A landscape with many valleys, sampled at points; each row gives a point and its height.
From any point a ball takes the steepest step (drop divided by distance) to one of its 2 nearest points. It stops when none of these is lower. Distance is the straight distance between rows; heights are no part of it.
Kaba (h 2.73): [195 154 126 140  82 165 114 159 137 114 127 146 126 177  48 116 103 187
  98 143  99 110 193 157 134 172 166 136 140]
kudug (h 7.09): [220 149 109 155 109  99 128 121 138 172 127 123 115 168  58 141 103 158
 125 151 107 123 170 186  97 152 170 107 120]
gutek (h 1.81): [ 96  81  77 144 121 139 138 100 169 127  96 100 144 116 234 135 133 117
 159 153 135 118  72 149 108 136 101  79  96]
giges (h 3.51): [133 171 188 125 145 115 121 138  80 140 181 174 134 128  46 113 126 108
 120 104 120 148 149 121 145  98 161 148 163]
zodep (h 7.94): [112 122 119  96 177  80 155 103 148 121  50 139 153  77 210 139  53 142
 175 113 132 108 112 154 106 138 120 117  99]
vened (h 7.68): [126 139 121 107 167 134 137 131 159 176 159 114 103 147 146 148  69 115
  99 122 111 137 113 118 111  99  83 159 170]
reru (h 2.71): [117 115 114  92 100 144 160 145 147  72  68 146 154 127 180 167 134 166
 149 117 144  84 117 106 149 150 121 120 101]
geton (h 0.78): [114 135 108 139  99 156 131 134 121 140 163 108 125 163 105 128 150 116
 106 134 123 144 139 109 136 127 126 126 151]
miro (h 5.89): [ 54 117 127  92 121 213  99 122 148  81 104 175 128 119 211  66 116  98
 150 118 136 121  85 122 160 115  96 140 115]
vepog (h 6.26): [ 97 146 113 151 161 140  94  93 109 159 116 145 140 131 124  75 116  90
 156 132  96 167 109 192 125 115 150  95  97]
nizi (h 8.10): [ 96 141 147  90 193 112 126 102 140 118  66 168 141  75 198 101  49 123
 165 105 127 127 110 144 125 121 106 132 113]
redi (h 3.78): [139  67 104 150 140 112 129  91 145 132 116 110 129  87 216 140 167 111
 148 140 148 126  60  88 112 130  78 129  77]
Rukof (h 4.12): [150 120  80 184  84 133 134 125 136 156 127  64 128 165 114 139 151 152
 115 165 117 145 144 152  98 155 166  87 124]
Kov (h 4.11): [125  96 146 151 163  75  89  79 107 129 151 122 114  52 148  98 200  76
 144 124 148 171  86  66 128  95  98 137  86]
Duk (h 5.45): [101 104 146 128 171 143  93  84 112 135 148 149  97  67 186  86 146  57
 142 106 134 144  76  96 121  96  73 176 103]
Ratet (h 3.61): [149  90 128 132  98  89 160 158 121 110 145 102 124 129 117 190 190 142
 111 136 180  94 128  74 161 132 111 123 141]
tete (h 3.59): [127 115 124  95  97 119 165 168 139  70  94 116 147 139 139 184 140 174
 131 120 153  68 139 106 153 161 129 126 129]
Fom (h 6.45): [140 133 136 101 135  94 161 168 137 129 128 100 117 141 124 195 106 153
 104 116 145  89 142 114 136 136 102 152 169]
bife (h 4.16): [121 139 165  86 123 170 127 175 122  92 132 165  95 109 146 145 144 127
 111  92 153  89 115  59 165 123  82 199 142]
vev (h 1.52): [123 144 125 105  67 190 129 164 143  55 112 121 147 166  82 124 124 185
 103 128 124  90 176 138 147 171 153 139 141]
dipul (h 7.88): [166 177 157  97 196  91 129 108 137 189 140 143 125 146 123 155  51 128
 115 109  83 151 136 185  97 123 116 128 133]
Geg (h 4.03): [168 176 172 131 126 129 110 137  93 140 177 191 129 159  25 110 115 138
 112 105 108 141 160 147 127 132 177 145 162]
Gagir (h 2.80): [115 118 102 178 101 121 130 119 124 162 172  79 119 149 119 121 188 116
 105 158 127 169 124 108 130 126 134  96 142]
febim (h 8.23): [127 108 130 137 134 162 112 125 132 177 201 100  81 130 144 127 144  80
  90 123 131 156 101  77 121  91  69 186 159]
ledud (h 3.09): [114  99 145 162 148  47 110  89 101 119 155 128 144  60 121  87 201  84
 141 134 151 177 116  74 138 107 140  99  98]
fibuz (h 6.88): [208 161 106 147 126 117 110 106 151 182 101 141 112 169  88 106  94 134
 129 147  84 143 146 210  95 152 153  94  92]
dakab (h 6.41): [ 66 120 123  98 118 222 107 123 156 118 126 147 118 148 210  82  81 108
 123 129 118 132  97 132 151 122  76 141 143]
mezen (h 6.63): [159 158 107 149 148 135  93  88 120 180 118 149 118 162 110  97 100 104
 136 139  81 161 123 212 105 130 146  90 101]
lakam (h 5.35): [ 86 124 141  85 130 189 116 135 137  95 111 178 115 108 194 100 112 107
 136  97 142 116  91  91 152 116  85 176 118]
gub (h 3.90): [ 99 117 105 140  49 175 136 143 138  84 116  99 142 152 125 129 173 155
 127 137 139 112 152 130 141 154 159  95 122]
pez (h 7.45): [177 148 134 134 175  50 148 126 120 167 142 101 132 128  80 173  95 132
 130 131 115 135 147 166 100 116 153 112 139]
Som (h 3.08): [ 85  97  80 155 150 133 126  78 156 157 111  92 136 115 206 107 105  92
 150 157 126 148  73 168  99 129 103  89 114]
keki (h 6.44): [ 58 121 114 121 115 196 104 128 135 103 111 151 137 130 173  77 147  96
 139 128 127 143 104 134 154 115 117 116 118]
guka (h 2.30): [109 146 145 117 125 151 130 153 116 127 169 133 119 141 100 118 135 112
 103 114 130 134 140  91 149 109 114 153 165]
Babuz (h 3.28): [113 154 182  97 154 126 128 162 109 120 162 156 106 100 103 135 131 106
 109  90 148 121 125  80 157  95 109 185 171]
gop (h 4.89): [131 100 150 142 180 104  89  64 100 141 147 135  97  41 181 109 173  70
 141 100 133 148  68  79 110 107  77 177  77]
Sogis (h 2.08): [193 160 108 176  66 156 111 138 118 152 168 136 124 183  45 126 138 159
  93 157 114 119 179 146 120 161 162 134 164]
kol (h 1.73): [106  99 126 152 125  77 131 113 113 121 137 108 143  96 128 116 188 109
 146 146 152 155 127  97 131 124 142  87 104]
peko (h 5.05): [ 94 177 171  77 154 180 108 144 128 119 131 178 137 151 121  98  77 140
 103 110  97 142 147 127 149 115 118 163 151]
Pipad (h 7.77): [165 169 161  96 183  86 127 126 145 155 101 138 136 131 100 157  54 165
 121 111  93 128 163 186 105 133 148 119 124]
desak (h 3.43): [187 163 160 136  97 164 105 144 114 117 144 187 126 169  24  97 112 166
 110 126 107 123 188 152 132 160 165 141 151]
pupat (h 8.52): [150 102 128 145 151 101 126 112 130 170 196  86  77 107 138 148 157  88
  95 123 142 152  99  76 108  94  76 169 140]
Lav (h 4.31): [134 108 100 125  81 120 156 157 132 102 130  87 130 159 112 183 156 164
 115 139 155  89 149 110 143 148 129 116 143]
kedob (h 3.79): [116 111 139 123 124  75 145 126  97  67  64 153 172  74 139 130 173 131
 193 124 161 114 127 105 143 133 167  93  76]
salop (h 5.97): [103  91 120 119 153 159 103 106 139 139 137 137  97 100 215 101 113  83
 140 120 139 131  70 103 122 115  70 169 111]
dal (h 4.82): [155 119  85 170 109 111 127 123 136 149 103  88 141 141 107 119 134 147
 147 164 110 144 146 174  98 144 177  83  91]
romuk (h 3.13): [133 104 118 179 102  75 131 110 104 138 143 103 141 129  93 119 184 142
 138 157 143 157 149 122 117 137 186  84 116]
nosep (h 4.67): [104 168 187  70 195 144 119 136 131 138 122 173 126 122 141 119  60 138
 107 101 104 140 129 138 134 104 107 157 151]
Siz (h 7.78): [130 136 134 108 186  60 158 114 138 127  72 121 148  87 157 162  75 140
 168 118 121 120 127 162  94 121 131 115 111]
Delas (h 7.28): [192 139 120 154 134  75 146 134 121 171 157  95 122 164  58 171 108 152
 110 138 115 122 162 162 105 134 160 118 148]
laf (h 7.61): [150 142 141 119 168  65 154 134 127 129  96 112 144 114 107 159  92 140
 138 114 118 119 151 160 106 120 157 125 126]
kuv (h 5.82): [119 114 113  99 110 166 149 146 154 111 127 120 117 136 184 151 128 136
 120 119 144 103 107  90 133 131  82 148 138]
Gafa (h 4.93): [117 102 111 178  52 156 120 136 123 102 110 107 147 135  93 100 193 155
 136 158 138 136 165 142 133 153 196  84 115]
kal (h 1.70): [139 110 152 131 102  97 141 155  93  91 129 140 141 131  48 146 156 160
 135 126 152  95 181 128 140 144 186 130 148]
sar (h 5.39): [109 126 111  95  77 178 150 162 161  93 130 116 123 161 153 163 124 158
  99 120 139  86 133  99 148 141  94 148 156]
Zibo (h 4.29): [122 199 202  87 205 113 115 136 113 153 148 181 131  97 103 117  72 102
 121  87 105 160 129 139 137  84 117 160 151]
kulan (h 4.36): [ 78 106  83 172 138 166 107  92 145 179 145  99 126 147 181  86 138  82
 124 171 115 168  72 162 120 117  96  92 137]
Gozan (h 3.22): [161 144  82 178  77 162 125 130 129 160 151  97 123 183  93 136 137 154
 101 161 111 136 156 153 114 151 148 112 151]
Tetik (h 3.91): [159 104 134 172 125  57 132 118  95 131 128 109 148 111  61 125 156 151
 153 147 135 136 168 150 116 137 203  94 114]
Gika (h 4.42): [124 115 135 125 141  62 150 126 108  96  87 116 156  87 117 141 147 130
 169 127 149 116 147 128 128 125 167  99  97]
fufa (h 3.84): [118 181 214  96 186 122 118 160 102 125 170 174 116  82  85 115 108  99
 116  90 125 144 127  99 156  83 119 183 173]
Ful (h 2.86): [ 98 136 121 113  67 196 131 150 136  64 104 130 148 161 123 119 137 162
 133 129 121 109 151 136 145 156 154 119 122]
Sez (h 5.01): [132 105 107 142 126  95 139 120 117 106  73 107 152 113 114 121 134 139
 168 149 119 130 147 171 106 136 183  90  79]
sem (h 6.93): [ 91 129 131 108 136 140 128 132 121 107 111 144 138 111 148 106 130 105
 147 120 131 133 117 117 135 106 124 128 115]
sapa (h 6.42): [ 88 102 108 111 134 179 118 112 161 134 124 124 108 134 219 109  82 104
 132 141 127 120  83 129 116 126  81 138 136]
vubir (h 1.28): [ 92 124 130  94  97 157 140 147 133  47  72 175 159 108 171 125 163 142
 166 113 155  92 108  94 159 137 142 126  77]
vov (h 2.67): [138 140 158 134 128 100 136 142  92 114 143 140 140 124  57 129 136 130
 135 116 136 126 158 124 135 117 180 131 145]
bul (h 1.82): [171 128 118 137  75 151 133 170 145  89 105 114 134 159  53 125 113 202
 116 144 125  94 195 158 141 175 172 130 130]
moz (h 8.00): [183 180 129 104 157 126 121 101 146 198 140 144 115 179 107 144  55 138
  98 123  77 145 142 188  95 140 113 127 143]
Daf (h 4.75): [133 128 155  89 138 167 109 145 118 102 124 185  99  82 185 140 138 121
 125  87 146  90  82  69 159 130  84 211 107]
gufuv (h 4.47): [ 89 121  90 177 118 157 102  99 130 171 160  91 121 143 152  88 181  90
 114 161 118 190 100 138 124 115 117  86 144]
tob (h 6.66): [161 142 149 127 133  74 160 174 114 129 147  87 125 146  75 204 115 160
  93 111 147  84 157 128 139 132 128 143 181]
tema (h 2.88): [124  75  90 146 135  97 148  85 154 126  86 105 156  91 225 138 142 118
 176 146 152 116  69 118 106 134  99  85  77]
Vinuz (h 4.83): [104 151 145  74 103 185 145 183 145  79 145 151 117 143 127 147 116 151
  90 103 144  95 140  80 166 137  84 177 166]
zoki (h 8.14): [189 183 110 141 120 135 119 114 127 195 164 140 107 202  81 146  95 129
  87 129  88 142 146 170  99 144 123 126 149]
sef (h 7.91): [124 121 117 110 140 177 120 131 157 167 184 109  83 148 171 132  91 102
  93 122 119 133 103 100 117 107  64 187 174]
Zupa (h 6.16): [132 118 128  84 136 115 160 155 155 115 110 127 109 122 173 173 104 147
 118 112 145  88 113  98 133 129  83 164 139]
kopa (h 2.79): [ 83 113 139 113 101 131 132 130 101  52  74 166 175  96 140 107 180 125
 179 122 149 116 136  99 153 132 164 108  76]
zibig (h 8.76): [143  90 105 144 133  92 148 118 142 163 162  71 105 124 147 160 165 112
 110 141 147 141 100  80 109 114  88 133 134]
fidaf (h 7.23): [102 115 115 131 153 118 143 110 135 147 125 116 127 112 158 123 118 101
 136 129 129 140 104 119 117 105 102 122 119]
verar (h 7.47): [128 128 116 130 174 102 141 116 143 173 146  99 120 127 152 138  85  98
 129 129 116 149 105 125  95  95  94 129 146]
tek (h 5.73): [ 83 130  92 173 120 154  98  96 117 139 112 124 138 133 137  76 154  95
 141 163 108 173 111 184 134 132 153  75 106]
Tol (h 2.74): [133  97 156 135 104  74 151 150  93 103 142 123 144 121  79 160 188 149
 129 127 169  96 155  94 158 132 155 117 143]
bif (h 0.43): [184 117 142 148  97 108 133 164 110 106 124 131 138 145  33 137 130 187
 131 138 137  92 191 153 136 155 187 123 146]
tenil (h 5.81): [102 116 101 183  87 153 103 112 110 130 109 109 140 135 118  87 180 123
 139 158 119 162 134 160 127 135 184  72 109]

Where does a ball stop that starts at each point below?
sapa -> kol
tob -> bife
zodep -> tek
sef -> bife
moz -> tek
nosep -> geton
nizi -> tek
zoki -> tek
